Points on a hilly landscape, in no order, each with its height.
A ball rolls from a point to the lowest of its 2 nearest points, and stops where none of them is lower. Distance is the straight distance between rows; heights are no part of it.
pil: [115 129 165 128 198 117 173 114 127  97 170 134 141 121 117 142 110  85
 161 134 128 157 155 147 109 112  87 156  59  58 142 124 121 145 137 158
  85 148 164]  h=51.8
dupif: [165 110 165 198 111 131  76 114 132 108 120 149 135 103 138 136  77 109
 110 106  96 145 109 124 146 145 123  88 140 110  69 155 128 106  61 134
 160 129  96]  h=51.9
dobem: [136 115 181 155 186 125 156 112 114  61 168 136 129  95 126  98  72  77
 147 133 174  94 160 158 115  88  74 187  54  81 141 156 112 143 109 180
  92 140 138]  h=48.2
goz: [165 128  89 122 115  78 104 161 106 129 130  93 112 166 116 109 180 112
 138 172 134  93 132  92 137 121 122  80 138 129 108 129  89 126 103 147
 102 177  70]  h=35.5
moba: [175  73 165 196  94 144  75 139 129 124  98 159 143 103 108  99 114 116
 116 117 167 125  97 105 128 148 137 144 139 109  88 172 108 101  80 150
 157  83 112]  h=53.9
vul: [144 123 110 130 165 107 150 136 175 154  89 116 139 153 143 154 159 103
 152 103 128 175 118 150 103 146  79 138 129  65  88 114 129  78 109 128
  90 122 126]  h=43.3
zez: [108  90  81 137  96 164 101 105 153 106 133 135 122 140 116 166 190 207
 118  79 152  81 105 168  82 123 151 183 118 137 121 176 110 127 114 137
 165 142 146]  h=49.9
nifit: [126 148 123  86 122  93 120 162 137 158  95 122 106 141 147 113 132 118
 137 154 151 121 113  98 171 120 168 162 149 139 139 101  77  97 144 127
 110  80 116]  h=21.6
pib: [132 117 145 104 154 125 151  71 113 154 151 142 138 171 131 175  75 146
 145 114  94 158 112 172 132 159  85  88 115  35  85 113 137 114 115 114
 153 158 163]  h=47.8
Kave: [162 119 111 161  97 153  74 149 142 171 133 106 161 117  90 153 154 100
 124 110 146 120  98  87 130 162 160 184 140 138  44 182  78 159  79 123
 179 125 114]  h=48.1
Sutar: [152 126 107 115  57 168 123 126 111 137 147 186 186 105  95 134  74  94
  98 158  98  94 119 109 117 145 177 131 138 161 152 109 161 167 171 160
 139 113 150]  h=45.8
tura: [ 79  89 187 181 173 119 125  84 188 104 128 133 149 117 136 153  92 142
  92  87  57 104 126  95 107 195 140 173 105 128 151 123 168 128 100 127
 145 109 161]  h=65.5
zil: [178 140 139 100  91 119 105 131  87 128 112  85 162 162 107 177 121  65
 106 175 137 114  78 121 170 174 101 117 132  85  93 129  86 154 151 103
 169  85  98]  h=42.7
Mun: [129 171  63  88 134  99 151 133  95 120 148 122 115 131  95  81 131 126
 164 147 151  92 135 149 152  52 143 113 132 167 181 118 110 144 173 148
  82 137 116]  h=46.0
Letif: [109 166 133  56 112 141 154 192 132 166 115 123 122 187 140 119 183  97
 118 212 180 156 137 125 147 164 101 111  94 112 116 100 167 165 175 108
 158 122 122]  h=47.9
zit: [122 127 183 151 139 145 161 120 125 132 138 160 135 151 154 101 110 135
 151 169 139 190 136 122 110 159  51 123 116  67 109 134 166 155 141 158
 145 130 160]  h=47.7
pep: [129  88  86 130 105 159 138 125 121 126 177 119 143 160  90 136 169 166
 126 100 127 100  77 151  95  94 139 145 133 136 138 152 130 113 116 143
 156 125 118]  h=50.7
vir: [102  73 106 141 111 137 119 111 106 149 120 134 114  86 110  81  90 175
 131  47 130 111 140 120 150  77 145 124 159 148 137 120 146 114 161 100
  91  71 139]  h=7.8
Mokit: [106 115  93  89 126  97 153 143 149 119 106 104 165 213 140 201 178 146
 149 160 134 108  91 111  85 180 108 146  98 109 126 124 117 109 153 118
 155 101 126]  h=41.9
kuvip: [101 148 127 117 121  87 117 140 129 150  84 133 145 180 141  98 101 140
 148 173 145  64 104  83 135 163 157 131 122 162 153 112  82  99 136 145
 143  73 139]  h=14.0
Mit: [ 85 109 145 111 174 133 161  97 106  75 164 108  75 142 109 203 131 134
 132 116 105 117 144 168 152 117 184 122  77 132 166 121 113 127 118 107
 156 154 143]  h=51.7
deku: [147 136  62 146 154  87 124 148 122 119 159 102 126 169 105  96 159 111
 159 142 117  96  96 115 119 100 114  69 116 142 135  85 136 112  93 163
 117 156  80]  h=38.4
bav: [103 157  89  83 129  83 127 177 124 158  91 115  65 156 142 125 174 130
 158 159 161 148 121 115 146  73 164 131 163 161 174 130  97  74 122  99
  99 106  98]  h=27.0
biv: [119 124  59  61 130  89 139 148 163 139  98 107 133 237 132 192 171 157
 125 171 130 111  95 132 126 166  96  82 126  97 130  96 177 107 136  98
 131 126 103]  h=39.4
mez: [ 92 136 135 121 117  98 140 141 155 192 103 138 162 132 146 111 195 111
 180 152 155 149 137 132  99 148 105 207 134 103  98 123  93 126 133 130
  97 129 153]  h=31.6
melag: [134 111  86 121 118 133 147 119 100 125 188 161 146 167  93 120 128 149
 128 103 102 107 102 161 143 112 128 104  93 137 157 117 166 140 131 151
 148 125 132]  h=48.4
pes: [108 127 204 156 160 152 148 109 112 102 187 153 142 119 162 105  67 126
 130 185 110 127 118 125 103 162  79 140  74 103 133 144 166 167 104 155
 150 140 182]  h=49.5
Redib: [144 114 106 126 111 115  98 102 144 127 116 123 127 129 132 202 156 155
 121 104 103 150  95 130 123 169 142 155 145 122 104 170  70 105  94  91
 143 163 144]  h=44.2
kud: [115 144 106 101 137  93 145 151  79 123 122 152 110 143 112  64 108 108
 149 195 163 127 163 106 162  61 107  99 139 166 151 125 155 150 185 176
  81 115 119]  h=47.6
guziz: [ 89 176 152 107 170 139 130 170 142 245 189 108 151 139 113  72 155  87
 156 144 133 138  96 148 179 114 141  89 137 122 116  76 131 138 104 103
 167 143 142]  h=30.4
Biveg: [160 117  78 167  91 181 122 148 110 109 153  86 135  72 102  87 155 130
 111 104 142 118 120  63  95  96 115  92 133 177 122 114 150 136 160 137
  84 109  68]  h=52.0
Susi: [112 137 163 101 112 134 133 148 130 113 149 118 130 125 146 131 193 125
 123 167 147 159 165 113  84 140 118 156 128 156 136 133 130 168 150 143
 120 177 145]  h=60.0
niri: [140 122 100  77 133  93 132 115 130 144 108 146 122 146 132 201 129 149
 145 124 102 147 123 162  97 145 154 160 145 107 106 128  72 121 106 115
  86 183 135]  h=41.3
guzo: [145 132  84 103 142 116 138 120 146 165 120  95  98 102 132 156 157 128
 164  87 145 165 102 144 131  86 152 196 155 131 112 125  36 102 133 126
  63 135 107]  h=44.5
sani: [141 129  52 121 137 125 121 104 104  66 100 131  91  80 158 152  91 135
 125 107 116 115 150 178 142  98 128 131 143 152 135 124  60 118 141 142
  50 162  99]  h=51.6
Benod: [120 146 169 113 124 116 148 140 142 115  77 145 142 117 184 118 148 138
 125 176 159 137 189  75  55 161 109 140 114 168 123 150 150 156 157 143
  91 162 146]  h=60.9
keged: [ 69 107 151 165 170 186 170  84 148  71 135 103 103 125 167 101 102 184
 152 105 110 136 124 139  91 134 125 149  90 108 133 112 147 111 154 110
 139  92 162]  h=34.8
nefi: [115 110 132 112  81 152 117 107 116 130 133 181 155 109 112  99 110 135
 116 135 135  80 141 146 130 108 155 166 144 161 145 111 148 151 167 156
 139 116 154]  h=44.3
vuma: [ 82 117 172  87 178 118 165 108 128 108 138 118 107 145 150 202 139 156
 140 156  96 124 161 149  96 158 159 144  79 106 151 125 115 140 103 104
 153 178 191]  h=52.6
giv: [183 131 100 121 120  89 100 158 128 179  86 113 117 170 143 162 128 139
 132 111 145 201  68 132 148 127 118 111 183 101  84 156  94  73  67  96
 140 101  94]  h=34.7
dovoz: [ 97  85  94 123 107 152 138 132 127  61  94 127  77 132 124 167 177 161
 105 120 147  76 135 179  76 118 172 182 121 147 149 173  80 138 147 132
 120 149 125]  h=46.6
sofi: [184 132 129 101 141 151 164 101 141 182 119 120 137 165 123 190  76 116
 143 100 116 180 102 155 139 132 105 134 120  55  59 112  95 128 139 108
 147 116 146]  h=45.3
mavo: [122  89 142 187 178 142 120 104 197 100 156 117 153 111 127 161 153 117
 127  69  68 107 137 106  85 179 112 177 118 109 148 129 134 115  96 154
 138 137 121]  h=66.7
Veduv: [124 100 162 162 149 136 144 120 147 165 115 155 146 142 159 132 154 148
 153 108 152 210 143 142  93 140  66 132 108  63  83 125 129 134 125 163
 117 124 131]  h=45.9
Kota: [105 121 115 122 119 138 147 117  94  84 127 136 121 163 124 103  83 175
 135 133 142 113 114 151 124 102 120 101 118 148 168 131 148 113 167 146
 135  90 146]  h=45.4
zalu: [181 122  71 172  66 173  87 150 133 141 179 139 168 130 103 119 145 119
 110 107 118 124  81  97 105 159 115 154 130 145  67 172 123 142  86 152
 163 122 105]  h=49.6
tep: [ 89  95 165 162 153 136 127 146 110  59 127 116  84  81 110  93 157 126
 126 109 172 110 175 105 107  61 135 157 120 134 183 181 144 132 146 139
 111 129 142]  h=32.1
girip: [118  80 100 170  65 189 101 111 148 140 122 162 143  59 132 103 108 181
 112  52 138 113 115 126 105 108 143 162 157 144  58 178 150 126 147 125
 129  75 142]  h=58.9
lotal: [125 132  49  94 149  97 119 123 109 136  85 140  76 120 153 124 133 142
 162 131 149 130 127 181 136  83 163 176 143 138 136 128  56 114 156 136
  35 133 123]  h=48.0
reni: [147 176 149  82  86 167 140 160 139 141 113 153 145  80 117 146  82  76
  59 121 101 164 167 148 138 141 156 115 169 134 148  87 178 176 194  84
 115 132 134]  h=49.0
lapu: [145 164  96 156 110 172 136 140 107 111 186 116 128 149 119 112 163 138
  95 124 110 163 129 137 110 113  67  69 144 157 164 111 210 177 161 108
 145 149  94]  h=56.8
Tate: [128 139  97 153  93 187 105 135  97 125 158 146 136  66 149  99 131 152
 117 134 113 169 138 118 112 104  99 104 181 159 103 144 189 159 155 116
 116 187 138]  h=55.6
boret: [133 133 143 158 103 184 127 119  90 137 179 111  95  71 129  69 112 158
 155 160 125 141 130 126 137  79 108  86 162 138 100 123 126 154 145  97
 141 151 120]  h=54.8
Guso: [133 140 221 132 150 158 141 134 179 159 145 108 157  91 114 117 148  67
 122  83 141 187 141 133 146 153 114 156 142  86  92 109 111 120 135  97
 123 105 108]  h=38.5
Rap: [ 76 131 189 181 162 114 131 108 174  80 125 136 126 104 182 119 132 142
 119 123 103 103 158  74  84 181 144 189  90 148 160 150 136 120  94 110
 126 128 162]  h=64.4
zed: [132 168 166 149 141 109 133 150 144 103 125 110 124  91 112  76 135  88
 102 107 132 145 175  90 151 116 126  97 131 169 181 130 153 133 144 139
  92 109 100]  h=27.6
Fotem: [114 118 116 135 132 103 163 126  95 114 122 152  95 155 139 106 145 159
 168 129 151 151 136 140 122  88  94 133 105 125 138 154 132 116 129 166
 103 106 137]  h=41.5
kegaf: [157 138 127 115 131 103 121 174 108 108 123 137 117 143  86  75 161 110
 153 148 173 172 157 129 164 100 106 116 114 144 138 139 153 132 142 183
  94 121 117]  h=45.2
Babo: [142  99  81 133 166  86 105  81 129 104 125 153 133 147 113 150  82 122
 136 115  78 101 126 136 109 131 114  92  93  86 168 113 149  92  99 162
 104 155 134]  h=56.9
zavam: [191 158 150 159 111  88 103 176 100 122 103 151 151 106  79 110  93  45
  92 137 102 143 162  82 147 140 159  52 126 144 153 126 167 134 109 159
 130 147  91]  h=20.3
Ropez: [101 129 126 140 120 109 105  82 150 141 107 120 163 136 167 136 111 139
 153 140 145  98 106 136 118 180 147 178 125 118 105 147  65 109 129 100
 148 106 159]  h=44.1
Rigiz: [150 139 118 101 100 126  95 101 111 107  96  81 148 150 131 185  92  83
 115 152  98  78  85 139 207 198 130  98 114 111  84 128  83 136 144  66
 179 119  90]  h=41.2
fuzet: [167  75 144 175  72 152  83 143 142  94 111 147 121  91 134  77 154 148
 100  87 156  91 127 103  95 134 131 156 141 143 111 182 145 105 116 159
 161 106  97]  h=55.8
zega: [113  95 138 170 100 108 107 130 147 133 115 181 168 145 121  83 149 114
 133 128 133  79 112  83  53 171 151 168  93 136 150 150 153 107  83 186
 132 133 130]  h=27.4
mivit: [106  96 161 172 147 138 158  77 123  84 130 122  91 117 172 115  59 190
 132 103 127 171 102 164 122 105  91 124 118 104 123 159 125  94 135 155
 159 104 157]  h=27.9
vatov: [121  97 200 147 158 163 156  90  98  46 132 117  78  87 124 127  83 152
 134 104 143 143 142 161 155  84  94 146  85  99 130 171 135 112 127 147
 146 115 138]  h=35.6
zisek: [156 107 205 125 132  86 129 145 107 160 128 136 129 141  82 149 155  87
 122 150 129 142 148 110 158 131 140 129 113 107 141 138 138 140 104 148
 145 140 143]  h=29.1
durar: [158 182 126 154 150 105 113 171 147  95 144 116 112 109 126 128 137  79
  83 130 113 148 161 104 153 132 114  47 134 176 181 121 192 120 112 114
 114 164  72]  h=30.1
rero: [134 149  43 106 117 146 170 160 182 125 106  93 151 185 138 119 179 128
 177 162 161 109  89 137 109 108  53 132 134 127 106  96 129 140 151 143
  95  85  55]  h=34.6
kamu: [166  89  87 105 139  97 119 127 143 160 119  80 111 180 124 170 114 120
 146 101 136 161  69 149 165  85 101 138 141 115 120 130  89  70 108 118
 121  62  90]  h=39.3
Non: [ 91  77  94 120  67 191  77 115 109 179 125 163 131  55 132 122 119 195
 113  52 151  74 119 112 117  77 151 176 168 164 106 170 143 141 139  94
 150 112 159]  h=59.9
lozis: [143 106  72 133 119 135 139 155 145 165 123  70 173 143 116  81 166 101
 161 144 170 127 104 112 112 130  60 147 144 115  66  91  98 131 169 151
  74  48  60]  h=31.4
rig: [166 117  80  83 121 127 136 129 139 182 122 113 144 188  94 203 117 109
 128 106 119 143  65 154 162 148 110 129 135  84  86 120 107 117 120  96
 131  88 112]  h=42.9
tazaz: [157 174 137  54 115 139 169 168 151 161  89 145 147 169 134 105 150  97
  83 163 186 140 161 104 167 158  87  67 133 143 125 111 170 161 163 142
 124 145  94]  h=48.9
Gen: [126 118 144 139 179  95 136  77 107 100 114 133 138 165 124 137  48 128
 133 151  79  95 116 116 109 175 104 110  87  82 121  93 163  97  86 147
 132 108 142]  h=59.1
rige: [124 106 112 127  70 157  98 110  82 120 113 140 100  99 127 147 125 198
  99  92 116 175 133 140 126 102 160 110 161 155 124 161 137 139 133  96
 144 140 128]  h=23.7
nema: [127 115 137 134  92  83 108 115 113 158 100 157 151 140 120 113 106 118
 127 137 115  58 111  90 113 156 178 156 116 142 161 127 120 108  85 162
 154 119 157]  h=21.8
zabik: [ 85 118 106 159 136 137 133 131 140  70 123 130  87  98 140 134 156 185
 116  96 121 119 130 170  74  99 164 146 126 162 151 167 125 138 112 126
 116 193 151]  h=42.8
bofen: [149 139 132 110 113 126 135 114  97 124 128 160 157 109 116 128  39  69
  99 158  96  95 120 120 156 117 152  80 121 156 159  98 158 148 153 168
 138 134 140]  h=47.1
keda: [157 118 114 136  84 157 112 148  51 106 157 109 140  96  78  82 146 135
 104 108 156 108 142 107 143  65 110  92 133 168 125 128 184 165 154 126
 121 126  82]  h=53.2
Miba: [107 131 130 125 110 111 139 112 137 209 119 176 137 131 121 122 147 128
 161 131 136 143 144 154  89 108 146 199 118 133 116 136 100 150 116 151
  98 181 182]  h=35.0
laki: [ 71 141 165 178 173 103 133  74 142 128  96 136 149 116 206 121 123 172
 150 170 132 102 125 102  88 183 157 195  95 137 148 150 126  81  77  93
 147 116 202]  h=63.2
lel: [121 119  83 103 103 141 126 118  90 165 117 129  72 127 145 117 116 193
 124 100 132 172 122 126 156  74 145 113 169 172 115 119 125 106 170  93
 101  83 129]  h=17.8
Bera: [112 156 153  71 125 147 140 115 108 141 154  93 128 143 145 151 101  95
 141 140 120  97 109 156 212 150 149  87 117 146 140  48 106 110 143  94
 177  99 140]  h=35.3
lam: [191 143 144 187 130 110 116 181 133 148 122 161 170 104  49 117 152  34
  86 104 131 165 162 101 147 120 139  86 108 119 166 124 175 157 125 135
 102 114 115]  h=22.9
Pusa: [127 121  72 140 119 130 118 107 112  62 110 131  75  73 161  94  92 166
 100 115 129 103 159 143 129  92 157  91 160 190 148 121 107 129 134 145
  87 117  84]  h=54.4
fekap: [134 124 183 109 179 101 144 100 118 137 143 123 120 167 135 188 132 132
 147 159 115 147 135 119  93 163  99 127  97  56  91 113 134 138  83  97
 149 174 165]  h=50.1
Bebi: [126  97 168 163 186 136 139 110 124  21 151 130  98  72 116 126  63  77
 134  92 135  93 173 168 138  89 103 145  91 130 143 178 135 116 118 173
 117 134 112]  h=42.6
zodom: [115 146 156  70 101 119 162 169  78 135 125 110 126 190 126 136 166 133
 121 212 170 139 143 102 142 134 105 145 105 129 127 135 148 161 160 103
 173  87 161]  h=46.5
mik: [ 71  85 164 160 133 138 138 137 122  66 125 137 103  55 126  90 120 140
 105  62 140  94 200 110 116  58 141 130 135 175 192 143 175 160 184 118
 101  96 127]  h=26.1
Topu: [132 184 172 120 109 136 119 152 123 206 163 129 129 107  93 116 136 108
 114 142 138 150 147 134 170 109 183 132 141 135 103 136  91 151 103 117
 149 184 167]  h=34.3
Daber: [139 115 100 115 104 133 102 148 123 150 163 117 127 116  93 163 187 122
 132  95 131 155 130 133 116  98 158 189 149 162  98 142  70 146 129 130
  89 145 116]  h=41.1
mezub: [140 185 153 137 162 101 114 151 133 250 168 119 149 112  77 107 127  97
 128 132 118 153 141 137 174 105 158  82 132 104  99  91 124 160  72 101
 153 202 166]  h=32.6
fid: [126 108 131  91 195 106 125  95  96 125 143 101  85 157 121 195  93 157
 137 110 107  96 116 170 180 138 167 109 119 117 151 103  78 113  89 101
 159 148 135]  h=47.3
ven: [191 134 139 167 138 103  85 114 129 131 107 100  93 125 120 142  95  95
 133 106  90 149 112 126 141 131 107  81 147  89  84 125  99  96  35 116
 123 165  88]  h=50.2
peg: [ 84  99 110 178 148 150 124 100 156  95 138 145 119  75 126  67 100 170
 120  62 121  80 141 141 129  93 139 145 141 172 171 125 156 124 166 136
 103  77 101]  h=18.4
dusez: [121 145 143  52 143 116 128  85 117 121  99 135 126 146 142 203  92 120
 107 138  87 106 136 159 154 174 187 126 131 123 142 101 101 107 127  89
 157 132 150]  h=42.4
zalit: [155 157  41  35 120 100 153 155 133 144  73 117 107 196 145 188 153 151
 100 151 120 141 104 124 146 158 133  73 155 148 144 100 149  93 130  90
 126 113  90]  h=36.7
rotu: [ 82 139 140 146 185  93 141  82 133 143 121 155 110 130 200 111  82 161
 171 148 125 100 129 110 103 137 159 162  96 122 132 129 102  92  81 136
 119 148 180]  h=61.6
vefiz: [ 89 170  84 150 155 144 160 125 119 123 184 130 139 121 111  70 143 118
 169 135 142 111 124 144 127  76 146 142 100 155 186  99 122 136 138 151
  93 138 138]  h=43.2
pekes: [168 165 130 150 179  91  73 140 134 134 122 121  88 110 115 147  88 117
 107 114  75 162 117 130 158 139 124  64 156 100 138 115 158 101  68  91
 128 174 116]  h=48.7
vopag: [111  99 172 137 110 171 129 114  92 110 153 128  88  66 156  73  91 150
 147 150 158 101 127 144 142  58 127 120 147 125  94 161 119 170 119 152
 167 160 143]  h=53.4
Lubol: [ 63 116 153 132 118 169 153  91 146 109 134  91 134 107 156 107 126 165
 158 120 145 100 128 129 127 148 104 162 139 117 112 115 110 134 201 108
 155  68 152]  h=39.0
Gilop: [175 108 206 148 116 119 103 143  64 155 149  97 112 135  91 139 157  90
 135 163 132 149 100 112 173 129 127  93 127  98 105 136  95 143  79 134
 179 145 114]  h=32.5
zavi: [ 68 138 136 138 135 125 135 119 188 141  90  85 164 135 153 120 133 170
 146 121 160 125  77 154 128 177 123 176 142  89  99 150 104  99 178  82
 140  68 167]  h=41.7
ver: [113 168 139 136 135 170 143 151 152 185 195  74 129 117 128  84 117 126
 151 128 126 139 100 159 199  96 143  83 143 160 125  74 130 118 107  84
 177  93 106]  h=27.7
sasu: [131 173 118 112 107 136 143 124 120 125 117 197 167 104 126 129  55  83
  97 132  75 164 148 145 146 125 137  92 146 149 175  93 199 159 162 127
 106 146 153]  h=48.3
Pedip: [108 119  95 149 110 122 100 102 139  62  93 165  98  82 191 105  62 181
 127 156 125  84 158 127  81 126 139 116 160 173 148 146 122 116 140 168
  90 147 128]  h=56.6
Biso: [187 145 137 126 148  94  93 107 140 113 107 132 117 134 126 188 114  98
  86 125  58 139 146 123 105 168 140  86 138  82 117 102 173 115  88 100
 128 190 117]  h=47.5
vur: [178 129 156 138 105 123 107 128  87 162 108 114  97 158 147 158 143 158
 100 143 133 192  89 135 154 149 103  99 163  94  69 177  98 108 107  95
 171 121 131]  h=31.1
gak: [125 151 210 129 143 159 123 153 158 178 159 103 127 111 118 120 168 116
 109 110 146 180 148 121 177 126 139 103 137 136 103 126 108 136 117 100
 172 121 132]  h=36.4
povem: [123 120 102 131 134 103 154 144 118 121 141 121 143 171 146 118 155 118
 167 162 147 132 110 129 125  99  54 127 113 110 126  95 144 112 141 162
 115  85  89]  h=37.8
Pizu: [ 93 131 137 102 106 148 155  96 144 115 123 139 157 112 137 105 115 138
 123 136 123  93 146 114  94 146 133 178 125 145 136  94 105 156 195 142
  86  97 137]  h=42.0
zareb: [ 84 104 126 139 138 134 130 134 127  72 130 112  64  64 134 104 145 182
 142  83 150  92 166 154 112  46 169 188 130 138 154 158 108 131 139 133
  95 155 154]  h=38.1
lafar: [187 151 112 117 131  91  93 152  93  96 138 113 102 144 107 152 153  91
 119 153 104 130 151 115 159 118 129  50 118 158 155 115 131 132 110 141
 127 188  89]  h=32.7
varek: [105 139 189  89 141 121 121  99 123 119 107 115 127 138 156 169  88 106
 113 129 110 104 137 125 190 153 157 148  91 146 145  99 106 123 122  88
 158  71 148]  h=39.2
mif: [148 131 121 120 125 153 138 118 152 179 136 130 143 106 109 154 152 108
 155 111 133 160 149 148  95 100 133 203 132 105  71 145  62 162 139 149
  78 197 145]  h=38.0
bisip: [113 175  77  50 154  76 159 179 195 150  76 115 122 179 160 145 154 160
 117 146 145 108 126 104 126 169 166  86 141 148 190 123 174  95 139  83
 126 104  92]  h=33.8
vipan: [115  95 137 198 203 113 125 145 185 170 163 116 142 123  84 166 191 118
 126  61 106 156 147 120  93 159 103 150 109  87 160 134 161 127  96 132
 105 158 129]  h=67.7
sanad: [101 143 134 112 144 198 153  95 106 150 191 113 147 142 133 103  85 137
 146 114 110 106  92 171 177 108 118  81 116 128 128  78 128 135 157  98
 189  89 133]  h=31.2
mosuk: [116 116 174 182 138 159 129 107 105 103 153 140 109  94 165  61  72 145
 147 183 134 105 117 147  95 118 104 120 131 105 106 155 138 140  97 165
 165 166 177]  h=51.5
fufit: [145 116 184 135  89 149 114 125 105 139 128 162 114 123 124 143 133 168
 106 137 132 164 130 137 137 127 149 108 157 134  98 189 122 131 121 129
 167 143 160]  h=27.5
vagol: [115 139 117 126 102 134 134 163 141 175 101  96 168 136 125  68 175 107
 165 154 194 154 121  94 119 151  98 180 152 103  80 102  97 119 164 126
 110  70 114]  h=28.1
zozop: [ 99 154  95 164 152 141 150 134 134 124 218  91 133 144 116  82 162 117
 181 138 111  84  90 135 123  99 122  91 121 132 172  90 145 139 108 133
 136 144 111]  h=40.9
zub: [113 111 166 165 131 138  88 122 157 187 140 118 168 123 121 146 138 112
 144 127 128 124 100 115 131 171 134 164 136  94  61 152  77 117  93 121
 170 118 159]  h=46.4
Zazi: [105 135 132 114 146 122 105 111 136  93 125  78 142 148 138 163  97 110
 119 164 107  37  89 109 183 211 163  95 131 116 111  89 114 115 118  78
 182 103 108]  h=39.1
diz: [137 167 164 133 151  65 142 160 128 120  87 152 130 118  99  73  75  74
 111 168 124 138 162  80 166 132 124  75 123 155 165 105 153 128 114 166
  88 138 108]  h=24.0
Gezop: [157 130 113 120 110 101 131 121 117 165  96 190 152 156 128 155 119 118
 131 123  86 130 135 143 102 145 134 150 121 104 120 116 127 134 109 162
 101 169 147]  h=38.2
vufor: [163 158  95 114  73 184 118 139 105 117 139 136 158 105 139 109 124 146
  65 132 105 163 128 103 109 148  96  77 170 170 129 127 193 169 178  93
 151 133 123]  h=56.2
tumag: [ 98 121 126 132 141 131 122  86 140  67  96 159 102 118 193 111  83 161
 141 111 111  66 138 130 121 145 152 149 118 151 149 134  92  86 113 151
 112 113 147]  h=59.2
Runov: [115 128  96  67  86 123 164 146 116 142 110 123 159 199 129 166 190 145
 121 169 162 132 124 133 103 162  99 163 135 120 128 120 113 149 193 107
 133 112 137]  h=44.4
Faba: [156 139 167 128 132  84 112 150 138 144 134 142 152 102  68 161 164  35
  94 104 117 143 189  90 146 124 174 144 107 131 156 129 135 142 125 153
 102 152 131]  h=25.7
vubu: [156 120 117 107 119 111  90 102 156 116 126 153 159 120 119 224 141 132
 107 115  69 152 131 107  91 173 153 131 134 114 130 127 151 124 106  93
 138 190 160]  h=46.2
bet: [158 136 179 127 165 122 154 152 146 150  93 100 123 140 127 153 147  68
 139 111 136 184 146 131 145 156  98 139 112  59 117 100 114 105  96  95
 105 121 108]  h=41.0
dar: [142 134 115 112 105 148 163 159 108  83 144 113 134 158 124 111 183 161
 117 151 146 138 153 109  85 151  91  61 136 150 160 126 184 165 155 139
 150 137  99]  h=57.7
gof: [145 118  93 112 152 102 120  84 119  78 101 172 124 116 125 148  50 118
 118 110  97 126 130 170 141 112 147 127 123 137 164 118 116 119 148 153
  91 153 145]  h=54.6
zus: [109 123 130 154 112 145 129 148 105  91 170 127 123 137 113  95 205 144
 133 140 142 117 132 123  73 113 140 128 121 151 165 139 168 169 126 165
 150 164 129]  h=59.0
vife: [105 164  53  52 115 104 160 191 184 137  85  95  83 171 171 141 191 152
 131 176 160 138 131 123 139  93 170  90 151 172 168 130 135 103 142  98
 112 116  85]  h=31.0
Tus: [140 182 157  57 107 128 138 160 133 160  98 131 128 133 130 117 134  91
  80 151 140 192 192 137 158 133 124 102 146 109 142 106 179 148 192 116
 106 119 132]  h=49.7
mugek: [118  86 151 199  87 151  84 123 170 125 103 193 152  65 139  76 107 170
  96  73 116 106 142 135 138 113 156 169 166 167  91 183 140 106 109 148
 152  98 125]  h=57.6
tuveb: [154 132  66 178  96 173 103 144 163 112 160 128 154 108 119  98 167 128
 104  80 123 131 110  95  88 155  93 142 136 166 125 141 152 147 134 145
 115 102  76]  h=50.9

For each start below, name the point where the ball stops.
mugek: vagol
Tus: kuvip
Tate: ver
vipan: ver
pib: vir
vefiz: zavam

Call two points neighbours if one is among the 2 nearest of the other. Go from one point of each pair to the other, from neighbour to neighbour, staying as low as possible. Name the highest point that can't be avoided.
vagol, zavam: kud
vir, zavam: Gilop
kuvip, mivit: Tus
